A landscape with many valleys, sampled at points; each row gives a point and its height.
A ball rolls from a point to whichever of its 2 nearest points has the largest drop for the distance, and stops where none of them is lower. Distance is the straight distance between rows; heights are no part of it.
Q470: [ -1   7  -4  11  20 -14   2  -9   1  -4   5  31 -20  47  32   9 -18 -17
 -16  -9 -30  13  -2 -18  28  23  29 -18 -19 -12 -46  41 -29  -3 -19   1
   5 -29  29 -15  -9 -13  46   1  22 -16   1  -7  -3  35  40  25]  (h 212)
Q660: [  6  -4 -27 -18  20 -20  18 -27  10  -4   3  51 -30  29  33   5  -4 -13
 -12 -15 -35  12  -1  16  -3   4   4   2 -33   4 -24  20  -8  30 -10  24
   3 -32   4 -48 -19 -12  14 -12  14   2   3 -32   0  37  40  50]  (h 248)
Q244: [ 34 -19  15  12  -4 -21 -19  32  17   8   7   9 -14   8  -8  24  28 -16
  31   7  41  13  12  11  24  48  15 -16  51   0  -5 -10  -3  -8   1 -22
 -20  26 -11  31  12  -1   4   5 -26  37  -9  20  26  -3 -12 -66]  (h 571)
Q69: [  8   4  37   0  -1 -28 -27   9 -11   1  -9 -39  31  -2  -8 -26  14  31
  -9  10  -6 -42  14   4  16   6   0 -20 -34  32  16 -39  12 -65 -32 -11
  19 -22  -6  55  19   3  15 -26 -40 -74 -37  18 -32 -21  -8  -6]  (h 241)
Q240: [ 20  -4 -14  69  21 -25   7  13  -5  -5  14 -38  12  27  28 -36  12 -15
  -8  16  22   2   6  -4   6  -3  -4 -13  19 -48   0  54  22  29  -2 -15
   4 -37 -35  21  16  34  22  -4  19  22  28  40 -26  -9 -31  28]  (h 262)
Q92: [ 24  44  17  73  22   0  -6  12   4  -5  11 -20  27  19  13  -7  -6  -5
 -33  15 -11 -15 -17 -33  18  17  34   9   3 -31 -12  12 -32 -38 -21 -22
  14  15  -4  40 -24 -12  34   9  19  -5   3  47  -4 -19  -2  -5]  (h 127)
Q894: [-47 -14 -28 -17 -19   8   7 -13 -18 -25 -26 -43  22 -46 -23  29 -27  24
 -12 -13  12 -38   8  16 -23 -13 -32  77 -22  -5   8  -5  23  -5  12  11
  39  28  26   1 -13 -17 -17  12 -30 -11   7 -12 -23  22  -1   0]  (h 387)
Q164: [-33  42 -13 -36 -15   4 -13 -32 -17  29   3  32   3  42   7  18 -51 -21
 -10 -17 -43   9  43  16  -7  -9 -31  10 -33   0 -18 -39  12  16  32   5
   5  31 -10 -23 -17 -21  16 -13  40   6  12 -35  -5  31  53  18]  (h 499)
Q978: [ -9 -24 -37  -4  -6 -15  28 -17 -18 -16   5 -17 -12  42   1 -12 -26 -18
   5   8   3  16   4   5   0  -4 -38  30  22 -40 -18  60  55  57  45  32
 -10 -24 -21 -19  34  43   1   8   1  48  30  10  -3  14 -30  17]  (h 480)
Q732: [ -1  15  12 -20  -5  34 -12  -5  32  -7  -8  33  16 -36 -10  31 -13  50
 -12 -14 -21  -5 -39 -14 -12  -3  14 -18 -14  28 -42 -26 -79 -36   9 -23
  20  27  30 -12 -43 -25  31 -12  22   7  -1 -19  20  -5  39 -35]  (h 236)
Q986: [-29   3  18 -35 -21   9  13  18 -31  36  13  -3   4  37  32 -24 -10   0
  -2 -20 -23  -2  32   2  15 -35   0 -26 -33 -11  30 -17  25 -15 -20 -10
   9 -47  37 -13  21  -2   1  -9  34 -54  10 -12 -33 -16  25  55]  (h 626)
Q996: [-19 -40   3 -13   7 -26 -10  27   7  -1  27 -20   1 -14 -19  19  -4  19
  43  -6  51 -28   3  59  25 -11 -58 -46 -22  -8   9 -23  -3  30  43 -15
  22   5  23   3 -29  67   5 -38  36  33  23 -30  -9  -8  12 -28]  (h 485)
Q460: [  3   3 -23  10  16 -46  17 -44   2 -19   4  11  18 -12   5   6  12 -10
 -33  13  -8 -11  21  22 -29 -12 -11  56 -37  26  32  -8  35  22  -9  34
 -15 -34 -30 -21 -16  -8 -41 -18 -30 -24 -22 -35  -9  21   0  47]  (h 451)
Q518: [ 14 -23  -6  38  20 -34  14   3  -9 -27   8 -29  -4   9   5 -25  27 -29
   3  12  42  -4 -15  -1   8   3   7  20  20 -19  20  56  35  19 -18  12
 -21 -48 -15  12  14  31 -23  14 -15   3  -3  28  -9  -6 -42  28]  (h 216)
Q774: [ 41  -4  35  44  23  10   3  77  27  26  19   2 -10 -13  23 -20  54  -1
  12  -7  53   8  -3  -1  22 -24  21 -74  56  -7  31 -19 -62  12  -8 -48
 -11   1   7  29  -1   7 -15  -1  37   9   7   9   4 -69 -42 -16]  (h 673)
Q667: [  2 -39 -42 -26 -39  -3  20 -19 -14  -6 -15 -36   5   8 -15  -4 -47   5
  15   8  -4  -3  22  22 -34   3 -61  45  34 -24  -6  24  61  35  36  18
  12  -4 -19  -7  52   4  10  22 -29  35  13   3 -15  11 -47 -18]  (h 448)
Q458: [ 20 -54  37  21 -10   7  28  62  26  31   1  -4 -11  12  13  -5  24  -9
  17   2  50  26  45 -31  42   9   0 -54  63 -19 -12  18 -23   5  -2 -33
 -10 -31   4  23  64  14  12  -5  20  11  17   6  -9 -34 -35 -28]  (h 371)
Q80: [ 14  27   5  67  34  -4   0   4  16 -17  19  22   8  34  16  11 -14  -8
 -39  14 -14   0 -24 -50  33  24  45 -25  -9 -14 -45  37 -57 -15 -31 -13
   1  -9  11  23 -22 -11  60  -2  17  -5   2  28   9  11  21  -3]  (h 172)
Q448: [ -9   3  15  -1 -16   3  -9   8 -21  12  -2 -15   3  15  -7 -24   4 -14
  15  19  11  11  24 -19  30  12  -6 -15  26   1  13 -18  51 -12   4   5
 -16  14 -20  13  39  15  -3  11  -8   6  -4  21  -9 -13 -23 -22]  (h 596)
Q350: [ 48  -7  24 -11  -6 -14   6  39  13  43   0   0  -7  15  41  -1   6  10
   0 -16 -23  -8  20   4  -9  14  42  -9  10  -5   0  14 -57 -50 -46 -35
  26 -48  19  26  32 -48  29   3 -10 -54 -25  -2 -10  -9   8  15]  (h 487)
Q995: [ 10  26   9  35  22 -32 -13   3  32  -7   1  10  30 -33   5  22   2  24
 -27  -5   0 -26   7  18 -27  -5   5  46 -50  13   6 -46 -53 -34 -29 -23
  37   4  -3  14 -69 -24  12 -25   3 -20  -3 -13  -5   2  26  -3]  (h 528)
Q143: [-41 -15 -25 -23  -6  -4  30  -9 -35 -15   7 -21 -22  63  13   1 -52 -23
  -1 -11 -10   9  19   6   6 -12 -16  49  -2 -56 -29  61  49  33  37  14
  13  -8  15  -6  21  23  -4  18  20  22  44  17 -23  33 -11  37]  (h 504)
Q381: [ 10  40   3  16  18  -4   2   9 -36 -16  -1  -2 -17  12  17  -8  16 -25
 -16  -9 -23   9 -32 -19  14  11  67  49  24 -20  11  22   1 -31 -12   0
  -9  17  14   3 -29 -29 -33  39  -8  -2  -7  38  15 -11  -4  19]  (h 595)
Q416: [-37  -8  11 -43 -24  10  20 -17 -35  14 -16  -5  11  31   9 -17 -21 -13
 -12   9 -19   8  39 -23  15  -7 -15  15 -19   1  24  -3  46 -10 -15  29
  -9 -24  12 -18  41  -5 -12   2 -10 -45   2   2 -21  12  -3  27]  (h 640)
Q698: [-46   6 -28 -55  -4  19   3 -75  -1  -8  -6  20 -10  17  -3  -8 -20   1
 -24 -22 -48  -1 -37   9 -18 -13   5  12 -61  35 -15  -5  42  26  23  38
   5   6  11 -23 -26   1 -21 -15 -15 -21  -9 -21  -8  31  28  45]  (h 568)
Q233: [  1  17   1  -5   6 -33 -29 -32  -8 -35 -21  11  13  -2 -10  16  11   4
 -11   5   0  -9   2  -4 -17  43  21  37 -19  47  10 -34  -3 -26 -11  13
   1  11 -19  14 -11 -16  -7  -9 -70 -34 -26   5  14  26  12 -31]  (h 218)
Q373: [-19 -23 -49 -25 -35  12   5 -22 -14 -16 -27 -56  24 -21 -24  14 -60  27
   7   5  -4 -38  10  32 -37  -9 -65  64  -2 -11 -12   8  41  14  39  16
  38  33  -7   2  23 -12  11  15 -33  16  15  -2 -27  17 -19 -13]  (h 418)
Q384: [ 18  48  -4  33  15  19 -22  -1   4  12  13   3   4   0  -1 -22   8   3
   5  13 -12  13 -25  -5   9   9  12 -45  14  -6 -11  -6  -9   5  17 -11
  -4  50 -25   1 -17  14  20   7  38  39   2  21  23 -27   0  -6]  (h 651)
Q402: [ 10 -13   3 -21  -1 -33  -7   5  -3 -15 -18 -14  -3  25   5  31 -18   2
  21 -13  -1 -10  29  11   7  50  10  27  -7  -6 -31  17 -22 -33 -23  -2
  23 -12  23  29  15 -24  35   3 -36 -31 -12  13  -7  44   7 -11]  (h 273)
Q555: [ -1 -34  15   1 -33  29  34  38   3  25 -14 -12  -6   4   7 -19   0   3
  21   0  24  28  46 -45   4   3   2  -1  65 -39  -3  33   5  -3   2  -7
  -4 -28   6 -14  84   9  -9  38   5  21  27  21  -5 -26 -42 -20]  (h 402)
Q379: [-21  23 -38 -29 -22  55  24 -48 -10  -3 -24 -10 -10 -45   0  -2  -8  28
 -29 -26 -59   9 -45 -12 -41 -13  26  70   6  -6   1  25  18  -4  10   8
  27  21  12 -23 -12 -55 -29  34   1  -3   0  -1   9  13  -6  51]  (h 400)
Q525: [ -9 -20  18   3 -12  19 -14  20   8  14  15  10   0 -28 -51  16  14  -8
  33  22  55   6  -3  -9  24  12 -31 -58  23  10   4 -24   9  10  16   5
 -32  32  -3 -10   6  47 -16  -5   4  50   1  -5  46 -21  -1 -56]  (h 401)
Q281: [-13  -1  36 -15  -4  38   8  18   0 -14   4   7  22   4  -8  33 -21  23
   1  -1  12   8 -13 -45  38   3  26 -22  17  -4 -36   0 -49 -40   4  -7
  -8  14  66   0   2  -5   6  14  20  -2  25   7  12 -10  21 -34]  (h 294)
Q450: [  6 -12 -17  -6  17 -20   0 -48   8 -36  -7   2   6 -22 -21 -17  24  -3
 -20  22   4  -9 -22  -2 -22 -10  -8  13 -27  36  21   1  39  37 -18  50
 -26 -25 -27 -10   4  25 -30 -12 -34 -20 -28 -16   6   3 -15  18]  (h 470)
Q764: [  8 -42 -12 -49   1 -39   1 -13   8 -13  -4  29 -37  17   3  16   8 -21
  23  -9   7   9  -6  35   2  33 -13 -10 -16   9 -15  20   9  34  -4  27
  -9 -34   8 -24   4  17   6 -11 -25   6  -7 -18   8  38  20  -6]  (h 281)
Q715: [ 70   3   6  10 -11 -30 -13   7  31  33 -20   5  -7   8  27 -17  16  18
  -9  17 -36   3  34   9 -27  17 -11 -44  -5  26 -24  -2 -13 -19 -37 -20
  11 -34 -58  44  49 -20  79 -45 -31 -29 -32   0 -20  19  -6 -22]  (h 541)
Q970: [-28  16 -16 -16 -19  42  -9 -21   5  -6 -29   9  12 -21 -17  32 -42  23
 -17 -11 -25  -1   1 -21 -18  16  -9  35  -5  -5 -41 -19 -30 -17  18   6
  36  39  20 -15 -10 -25  17   5  17   6  12 -23  17  21  39 -18]  (h 189)
Q533: [ 11  31  35  27  16 -13 -12  24  -4   9  19 -15  21  26  10 -10  -9  26
  -4 -11 -12 -21  -5  -5  37  21  24 -33   7 -24 -21 -16 -36 -54 -23 -38
  23  20  17  51 -18 -13  51  -7  24 -26  -8  26 -14 -17   9 -17]  (h 173)
Q272: [ 14  -7  36 -34  -5 -31 -16   8  -4   3 -14   3  -2  -3   7 -11  28  13
   7 -10  -3 -23  14  12   2  24  26 -12 -25  45  20 -31  -6 -41 -32  -1
   4 -20   5  25  22 -10 -11 -18 -54 -62 -42  -3 -14   1   4 -21]  (h 247)
Q253: [ -2   7  43   3   1  -4 -10  19 -24  -7  -3 -44  24  14  -8  -8  -6  26
   8  -6   3 -30   4 -22  33  27  31   4  -8  -1 -11  -9  -2 -78 -25 -23
  21   8  30  57  12 -11  13   9 -32 -48 -22  50 -22 -21  -9 -10]  (h 211)
Q476: [ 21  18  -7 -28  -7 -15  -1 -49 -11  10  -4  21 -10  25   2 -39  27 -22
  -9  12 -31  18  -7   3  -9  -2   3 -21   2  28  19  -5  52  25 -14  35
 -31 -15 -50 -23  26 -11 -10  -7 -19 -21 -34   2  -3   0 -14  29]  (h 492)
Q328: [ -9  -2  23 -18 -11 -14  -1  37 -27  38   9 -13  -2  46  28 -12  -4 -14
  24  -7   1  10  62  12  35   5  -7 -21  13 -20  14 -22  28 -14   0 -25
   3 -17   5  15  28   4   8   1  23 -17   9   4 -29  -9   0   5]  (h 611)
Q158: [-64  18 -20  -7 -11  44  -6 -24  -9  30  12   7   3 -24 -54   9  -9 -23
  19   2   2  12  13  10  -3 -38 -65 -16 -40  15   8 -33  15  33  59  27
 -13  48 -20 -53 -12  25 -26 -14  46  45  21 -38  19  -2  24   9]  (h 542)
Q50: [ 48   8   8  67  38  -2   0  32  42 -26  18  16  -1  15  21 -11  23 -11
 -24  22  -4  -7 -56 -31   6  -5  41 -58  14 -11 -23  36 -89   9 -44 -19
  -8 -10  12  31 -30 -19  62   0  15   6   8  44  -4 -17 -14 -13]  (h 208)
Q273: [-34  15  37 -21 -19  62 -18  -8  10  -7   0   9  27 -33 -31  19 -15  60
  -6  -4 -14  -8 -31 -39  22 -21   9 -27  -4  22 -29 -46 -60 -67   8 -19
   8  26  42  -7 -28 -21  -2  -7  11 -30   5 -23  17 -32  29 -29]  (h 263)
Q182: [ 47  16 -23 -14  10 -44 -10 -17  11  17   8  51 -29  29  35 -40  38  -9
   0   9 -39  11   0  36 -29 -19   4 -65 -22  40  -1  -1  21  37 -28   7
 -17 -35 -60 -18  11  -8  32 -35  -8 -10 -30 -16 -12   8   3  29]  (h 513)
Q85: [ 33  -3 -19  49  17 -35  -5  23   0  22  21 -21 -11  24  51 -41  15   2
  15   9  11   8  23  30  -7  -6 -29 -64  30 -24  14   9   5  43  16 -41
   2 -25 -53  27   3  24  36 -23  38  29  12  15 -22 -25 -28   9]  (h 309)
Q312: [-30 -38 -11 -26 -20  10   0   5  -9   7  15  -7 -16 -27 -54  12  -5 -22
  50  -2  59  -1 -23  16  -4   6 -40 -15  21  -3  26 -11  45  29  31  10
 -36  19   3 -25   5  57 -35   8 -13  53   1   0  40 -13 -13 -46]  (h 383)
Q777: [ 52 -51   7   3  24  -1 -12  12  47 -39  -3  21 -13 -33  -8   7  51  -8
  15   7  26  -2 -68 -11 -22   2  46 -19   7  29  -5  34 -56  18 -38   3
 -23 -31  29   2 -13  -9  -8  18 -34  -1 -15  16  25  -9 -21 -22]  (h 209)
Q592: [ 65  -3  22  16  26 -33   0  44  29  15   7  35 -26  -2  43 -11  51  -5
  -3 -11  -7  -8 -13  16 -11   2  60 -16   1   1  11  15 -81 -22 -62 -34
   0 -45  16   6 -24 -57   8   0 -16 -28 -22   4   0 -20   3  20]  (h 500)
Q390: [ 43   6  41  41  30  -3  -2  51  28   9  26  45  -2  -8   5   3  59 -19
   8  18  35  18   6 -19  29 -16  25 -74  31  24  15 -24 -60   8 -37 -19
 -44  -1   2   9 -11   1 -22  -8  18   5 -15   1  13 -36 -11 -34]  (h 680)
Q836: [ 31 -16  32  32  28 -26  -2  21  29 -19   8  36   6  -1   5  37  32 -11
  -2  11  30  11   6 -20  27  17  31 -25  -8  21  -4  -8 -61 -14 -36  -8
 -23 -23  20   6 -20  -9   0  -9 -13 -18  -5  -1  10   4  13 -35]  (h 686)
Q83: [-14 -34   6   0  14 -39  -3  30   1   4  17 -29  19  17   3  21 -22  14
  20  -1  27 -26  47  48  30   1 -59 -23 -38 -11  -4 -17  -3   6  15  -6
  27 -24  13  15  -8  42  35 -40  34  -5  21 -19 -42  12  17  -2]  (h 498)
Q474: [ -9 -48 -35 -35 -16  -6   6   2 -11   1  13 -11 -40 -24 -13   0  -3  -7
  59 -36  44  12 -29  35 -28  10 -27  18  51 -11  25  18  30  47  50  -9
 -17   3   3 -18   0  35 -30  25  -5  53   5  -6  32  -8 -26 -25]  (h 362)
Q761: [-22  -5 -37 -34  -4   9   3 -49 -12 -12   1 -34   8  25   6 -21 -37  10
 -10  -6 -40 -30 -28  32 -21 -34  -8   9 -40  11  -9  21  74  29  40  22
  11  -9  -5  -1  -9   9  -1   2  -7 -19   8  -2 -34   8  -4  64]  (h 549)
Q393: [-33 -21 -18 -21 -12  21  13   3   2  13  -5  -5   2 -71 -12   6  14  20
  20 -16   9   7  -2  30 -27 -46 -40  19 -10  11  36  -8   6  34  28  11
   4  -7   1 -47 -15  13 -33   0  36  18  12 -40   1  -7   2  29]  (h 580)
Q322: [-29  12   3 -29  -2   3   4 -13 -28 -44 -23  15 -10  -2  -6  40  -4 -18
 -12  -4  -3  14   1 -26  -5  34  42  68   8  17   5  -2  -5 -31  -8   8
 -12  24  27 -13  -8 -32 -38  26 -66 -24 -16   2  27  33   7 -23]  (h 178)
Q484: [ -9   1   1  24  13 -20  -4  26   6  -4  20   5  -5 -27 -27  47   4 -19
  21   0  54   4  12  30  19  20 -19  17  27 -20  11 -21 -17  17  37 -10
  -5  50   6  -9 -42  24 -19   1  31  72  14 -13  33   6  22 -53]  (h 456)
Q90: [-33  23 -25 -42  -5  14   8 -59 -25 -13   8  10 -23  55  -8 -15 -10 -34
  -7  -4 -31  15 -30  -7  10 -11  16  11 -16   9  -6  20  63  29  28  37
 -24  32  -6 -28  -3  12 -28  10 -10  12  -1  17  12  17  -5  36]  (h 587)
Q372: [-31  41   8  59   2  50   0 -29  16   3  -3   7  42 -26 -14   2 -31  25
 -70  10 -18  -8   8 -60  -8 -29   3  36 -54   8   4 -23 -29 -25 -10   7
  16 -15  -8 -10 -21   8 -29 -25  13 -37  11 -41   8   2  34  33]  (h 391)
Q553: [-55  28  10  -3   4   2 -18  10  -8   7  16 -17  38 -21  -7  10 -23  28
  -6  -7   2 -38  24  30  23 -30 -39   3 -51   1  11 -52   8 -33  19 -11
  28  21  18   9 -40  12  -7 -24  37 -20  13 -32 -31  -3  37  14]  (h 318)
Q860: [ -2  55 -10  18   0   6  16 -26 -42  -1   3  -5   4  48  17 -28 -12 -25
 -43  12 -45  10  -7 -33  13  -4  39  39  16 -29  -2  22  45 -20  -6  19
 -11  18 -20   3   9 -26 -22  23   0  -5 -10  31   6  -8 -11  41]  (h 613)
Q154: [ 38 -43   0  14  19 -23  -1   8  11 -30  -8 -10 -20 -17  11 -28  53 -15
   4   8  25  -5 -41   1 -12  -5  23 -19  13   7  14  42  -9  20 -50   9
 -19 -54   4   7  22  22  -5  15 -24 -18 -18  16  -9 -14 -31  18]  (h 181)
Q183: [-42 -36  -2 -71 -42  23  31 -35 -22  -4 -22 -11  -3 -16 -25  -4 -21  -2
   2   5  -6  16  16 -17  -9 -16 -34  29   0   3  29  -2  48  15   5  46
 -15  -8  18 -39  46  -1 -32  22 -39 -23   3 -17  -1  22 -23   6]  (h 624)
Q420: [ 31 -10  15  11 -17  33  21  17  11  31 -12  -6  18  -5  24 -20 -13  23
 -25   8 -35  -7  -3 -41 -18 -21  20 -23   4  -6   7  14 -46 -34 -55 -17
  18 -54  23  -3  39 -24  44   2  17 -47  -7  -5 -12 -28  10  35]  (h 468)
Q392: [ 12  35   2  32  -7  11 -24  -6  25  -4 -25  -8  36 -56 -18  21  -5  24
 -20   1   4 -19  10   4 -34   3 -15  59  -5   0  11 -57 -44 -29   9 -16
  36  58 -19  10 -37 -40   0   1   1   9  -5 -12  16  -8   8 -35]  (h 545)
Q346: [-11  17  16 -11 -13  -2 -24  -4 -18   2  -1  13  -6  27 -23   6   4 -22
  24  17  10  14  10  -5  24  42   2 -31  19  19  -3 -37  41 -25   8  -3
 -27  54 -24  15   5   9   0  -8 -30  18 -19  28  25   4  10 -62]  (h 583)
Q831: [-31 -14 -27 -13  -6  26   9   3 -11  22  17  -8  -7 -29 -20  -3  -7  -7
  36 -14  14  14   6  38 -20 -39 -70  -3  -2 -12  20  -7  14  63  71   3
   0   7 -23 -46  -7  39 -23  -8  59  57  34 -35  11 -15  -2  16]  (h 563)
Q572: [-30 -27 -15 -66 -34  28   3 -28  -8  -9 -22 -11 -10 -45 -30  -4  -2  14
  18 -12   1   3 -31  12 -30  -2 -20  18   1  26  23 -11  38  12  20  20
  -7  19   8 -32  15  -2 -28  19 -42   5 -13 -15  12   8 -13 -16]  (h 608)
Q489: [ 30 -40  12  44  14 -26  13  55  18  29  13 -11 -33  36  48 -16  12  -5
  15  -6  36  31  42  -5  28  20 -14 -67  59 -41  -7  31 -36  29  12 -52
  11 -30 -10  29  33  11  42 -12  40  26  29   4 -13 -14 -22 -12]  (h 346)
Q370: [ 21 -46 -29 -52 -24 -21  -3  -8  -6  -2 -10  -6 -47  -4 -13 -11   1 -19
  44 -20  25  17 -30  41 -28  35  -1  14  58  -4  12  31  36  35  18   5
 -30  -2 -12  -8  33   5 -13  29 -51  32 -23   7  32   8 -38 -33]  (h 336)
Q222: [-41  18  29  13   2  62   6  16  -1 -10   6   0  22 -31 -38  15 -13  25
  -3   1  29   5 -41 -47  43 -30  11 -22   1 -13 -15  10 -27 -21  27   7
  -7  35  48 -12 -17  24 -30  13  44  19  48   4  16 -19  14 -17]  (h 322)
Q507: [ 11   4   2  49  22 -18   2  17   8  -1  20   3  12 -25 -10   6  14 -27
   3  24  42   9  14  13  12  -7 -33   5   9  -8  24  -7  12  39   6   7
 -26   3 -36  -3 -15  46 -15  -8  26  44   9 -14  11  -2 -13 -18]  (h 436)
Q838: [-28  40 -11 -24  -6   9   2 -24 -13  28   6  13  15  15  24  -4 -29   2
 -15 -15 -51  -6  22  22 -21 -34  -6  28 -37   7  13 -31  27   1  14   2
  12   3  -2 -26 -30 -26  -9  -2  34 -16   5 -26 -15   7  33  58]  (h 475)
Q666: [-42  32  23  40   4  60  12 -11  -7   1  -5  -4  34 -28 -27  -8 -14  12
 -36   9   3  -8 -16 -63  21 -38  11   7 -32  -7   7   4  -5 -18  -4  27
  -5   4  12 -13  -1  28 -40  -2  19 -25  31 -11  -2 -11  15  25]  (h 359)
Q767: [ 13   2  31  13  15 -36   1  30 -17  -7  -3 -20   1  38  10  27   9 -29
  15  -2  12  -4  38 -28  32  56  43  25   9 -11 -25  41 -18 -69 -35 -19
   9 -20  11  53  16 -34  13  13 -41 -36 -28  52 -12  20  -7   3]  (h 245)
Q757: [ 16  13  18   2  16   4 -14  39  -4  22  23   3 -21  12  18 -26  32   7
  41 -21  18  15 -18  16  21   5  36 -72  43  -2  16 -20 -23   2  26 -45
  -8  29  16  10 -10  11 -13  16  40  25   7  16  15 -46 -12 -10]  (h 663)
Q964: [ 23 -37  17  37  26 -18  -7  25  24  -6  20  13 -12 -19 -13   1  32 -12
  23  22  55  10 -10   1  13   0 -24 -58  11   8  10   3 -10  37 -20   5
 -29 -19 -10   5   3  61   8 -21  14  27  -1  -1  11 -10 -15 -27]  (h 419)
Q700: [ 49   1   6  47  24  25   0   5  31 -21  -3  25  10 -22   3  -3  21  -5
 -26  16 -12  -1 -50 -48 -23 -14  45  -8  -2   7  -6  26 -69   0 -41  -3
  -6 -15  14   0 -20 -29   7  12   3 -14   3  19  15 -23 -11   4]  (h 240)
Q796: [ 17 -46 -17 -59 -20 -46  -3 -18  -2   5  -4   0 -46  36  14 -19  12 -23
  38 -19   2  14  -2  51 -13  25 -10  -7  24   8  13  27  51  40  11  14
 -24 -35 -27   1  40   0  -3   2 -41  -1 -20  -4   0  22 -20  -2]  (h 308)
Q463: [ 69 -20  10   9   7 -35 -28  19  42  11 -10  18 -38   7  14  -5  51  -4
  20  16   0  12  -5  12  -1  37  23 -67  32  33 -34  11 -13   3 -38 -16
 -13 -11 -48  51  31  -8  53 -39 -45 -14 -38  19  -3  13  -5 -44]  (h 553)
Q107: [ 37  27   4  28  11 -18   4   3 -12  -5  -4  12 -14  -1  13 -11  36 -27
  -7  12  -2  24   4  -6   2  15  30  37  43  -9  28   9  12  -4 -17  10
 -33   8 -31  -4   3 -22 -31  28 -15  18 -23  16  19 -12 -27   0]  (h 579)
Q531: [-38   4 -40 -43 -20  20 -10 -40 -20  -5   2 -27  -1  55   4   4 -77  -7
  -3 -14 -45 -22  -2  34 -15 -17 -25  38 -31 -21 -39  12  63  29  48  10
  20  26  14  11  -6   3  13   9  12   7  23   4 -32  32   5  41]  (h 530)
Q136: [ 20  -2   9   5 -36  40  17  14  -5  38 -16 -14  18 -11  16 -38  -7  19
  -5   9 -15  11  27 -31 -15 -17  -6  -8  33 -30  20   9   5  -9 -14  -3
   4 -33  -4 -13  62  -9   7  20  26  -9  13   5  -8 -37 -23  30]  (h 437)
Q539: [-44  16  39 -15  -4  19 -16  12 -12  -8   7   0  22 -18 -20   8   0  38
   5  -2  15 -15  -4 -11  40 -11  -5 -21 -35  19   5 -53 -16 -54   0  -5
   6  26  35  -1 -32  10 -26 -12   7 -35  -2 -19  -2 -15  28 -12]  (h 290)
Q171: [ 24  -2 -21  -5  -3 -16   4  -7  -8  -5 -18 -34   3  16  20   1 -27   6
   5  -3 -22  -8  14  22 -19  21   6  39   9 -27 -13  29   9  -7  -3  -6
  27  -8   0  14  14 -24  23  22  -7 -11  -1  13 -15  19  -7  20]  (h 305)
Q600: [-18  -9 -11  12  10 -14  -4  16  -4  -3  30  -4 -14  -5 -37  38 -13  -8
  21  -3  37 -10  -5  39  18  17 -58 -26  -2 -22 -14 -11   0  51  60   3
  18  37   7  -7 -30  49   9 -24  41  82  31 -13  25   4  34 -41]  (h 471)
Q32: [-66  30 -11 -52 -13  19 -19 -24 -11  28  14  29   5   6 -22   9 -16 -10
   8 -20 -15  -7  24  40  -5 -39 -48 -15 -67  31   2 -65  19  18  50   7
   4  41  -5 -40 -40   0  -8 -26  38  20   8 -37 -12  12  48  12]  (h 521)
Q949: [ -6  24 -15  25  12  11   2 -59  10 -23 -18   8  20 -30 -10  -3  -1  17
 -71  13 -33  -3   1 -36 -40  -4  14  64 -35  24  21 -12  -4  -5 -14  21
  21 -22 -20 -18 -12 -22 -39  -7 -34 -40 -13 -24  16  16   8  37]  (h 424)
Q462: [-52   6 -17 -20  -4  35  25 -25 -29 -19  -5  -8 -13  14 -27  -3 -22 -18
  -6   4   4  22 -25 -33  14 -17   9  35   4 -21  -3  34  61  15  19  36
 -18  36  12 -27   9  29 -42  25 -17  27  18  20  12  14 -21   0]  (h 605)
Q855: [ 68 -12  18  28  11 -18 -31  12  48  -4   0  15  -3  -4 -18  10  23   4
  12  26  14   0 -15   3  -2  36   2 -45  18  18 -27 -15 -39  -5 -18 -17
  -7  19 -29  38  -1  -1  50 -22 -21  17 -19  26  16  -4 -11 -67]  (h 562)
Q9: [-63  20 -15  -8 -11   3  -9   3 -22   2  -2 -16  31 -39  -6  28 -16   2
  -4  -8   7 -31  35  37  -5 -39 -40  60 -33   5  24 -49  31  -3  37   3
  10  37  -7  -7 -45 -10 -45 -10  11  -4  13 -38 -29   5  17  18]  (h 350)
Q746: [ 46  13  -8  -7   2 -44  -7  -5  29  12  -1  62 -31  22  25 -13  12  14
  -9   9 -33  11  16  25 -30   4  -4 -62 -32  47 -27  -9 -27   7 -39  -1
   4 -40 -43  -5   8  -2  59 -45 -15 -16 -24 -28  -6  35  30 -11]  (h 527)
Q586: [-72  25 -23 -41 -16  39  15 -30 -31   7  -1   8 -10  -4  16  23 -35  -3
 -25 -38 -48   6  -6   4 -23 -33   7  67 -19 -16  -5   6  29   2  18   2
  22  21  34 -17 -29 -34 -38   8  26  -9  10 -16 -12  29  27  65]  (h 443)
Q172: [ -4 -35   2 -13 -11  26  -6   6  18  -6 -11 -13   6 -68 -38  -3  18  23
  19   4  24  -9 -24  -6 -22 -20 -18  -1  -1  20  24 -16   1   3   0  12
  -7  -3  11 -23   5  21 -27  15  -1   7  -1 -19   8 -19 -13 -14]  (h 594)
Q427: [ 41  27   7  40   0  -6 -15  12  10  10 -10  -5  22 -28   3  -1  14   3
  -2  17   4   2  28   3 -15  19   0  40  24  -4  25 -29 -10 -15 -12  -4
  -6  27 -35  12   0 -18  -2  20  -1  15  -7   8  12 -13 -18 -26]  (h 564)
Q862: [ 24  -6  11   3  12 -16  -1  27  33  -3  -1  18  -2 -40  18  25  31  22
   2 -20  -8  -9 -25  22 -24  -3  41  29 -17   6  10   2 -69 -19 -25 -26
  20 -17  31  -7 -52 -42   2   9  12 -10   1  -6   1   2  18   7]  (h 514)
Q430: [  4  54 -20  53  18  21   0 -21 -15  -5   3 -13  13  18   2 -28  -8 -15
 -25  16 -16   7 -24 -24   5 -11  19   3  13 -25 -10  26  42  11  15  15
 -14  33 -37   8  -5  18 -10  15  18  37  13  30   7 -16 -19  23]  (h 633)
Q365: [-41  25 -32 -17  -5  33  10 -33 -22 -32 -27  13 -10  -3  -7  40 -36 -11
 -37 -11 -18  16  -1 -24 -18  10  17  87   5 -11 -19   9   7 -10  14  16
   7  58  14 -14 -16 -22 -27  18 -20  18   3  -9  21  41  18  -4]  (h 116)
Q655: [ 37 -43  24  12  24 -15  10  29  34 -11  -6  22  -5  10  18   6  37  -3
  -5  12  19  -3  -4 -32  20  -2  22 -74  -6  25 -19  14 -65 -14 -59  -2
 -11 -64  20  16  12   2  40 -27 -17 -40 -14   4 -17   4   3  -4]  (h 692)
Q879: [  3  18 -26  -4 -18  21  12  -9 -24  -2 -13 -41   4 -16   3 -20 -18  19
   0  -2 -27  -5  -4   8 -30 -10   5  58  28 -27  15  13  37  -5  11   1
  14  19  -3  -2  13 -28 -17  34 -13   8   1  14  -6 -12 -33  20]  (h 347)

For each start below, name the point where the ball stops.
Q373 -> Q365
Q90 -> Q365
Q757 -> Q154
Q463 -> Q365
Q460 -> Q365
Q171 -> Q92
Q484 -> Q92
Q427 -> Q154
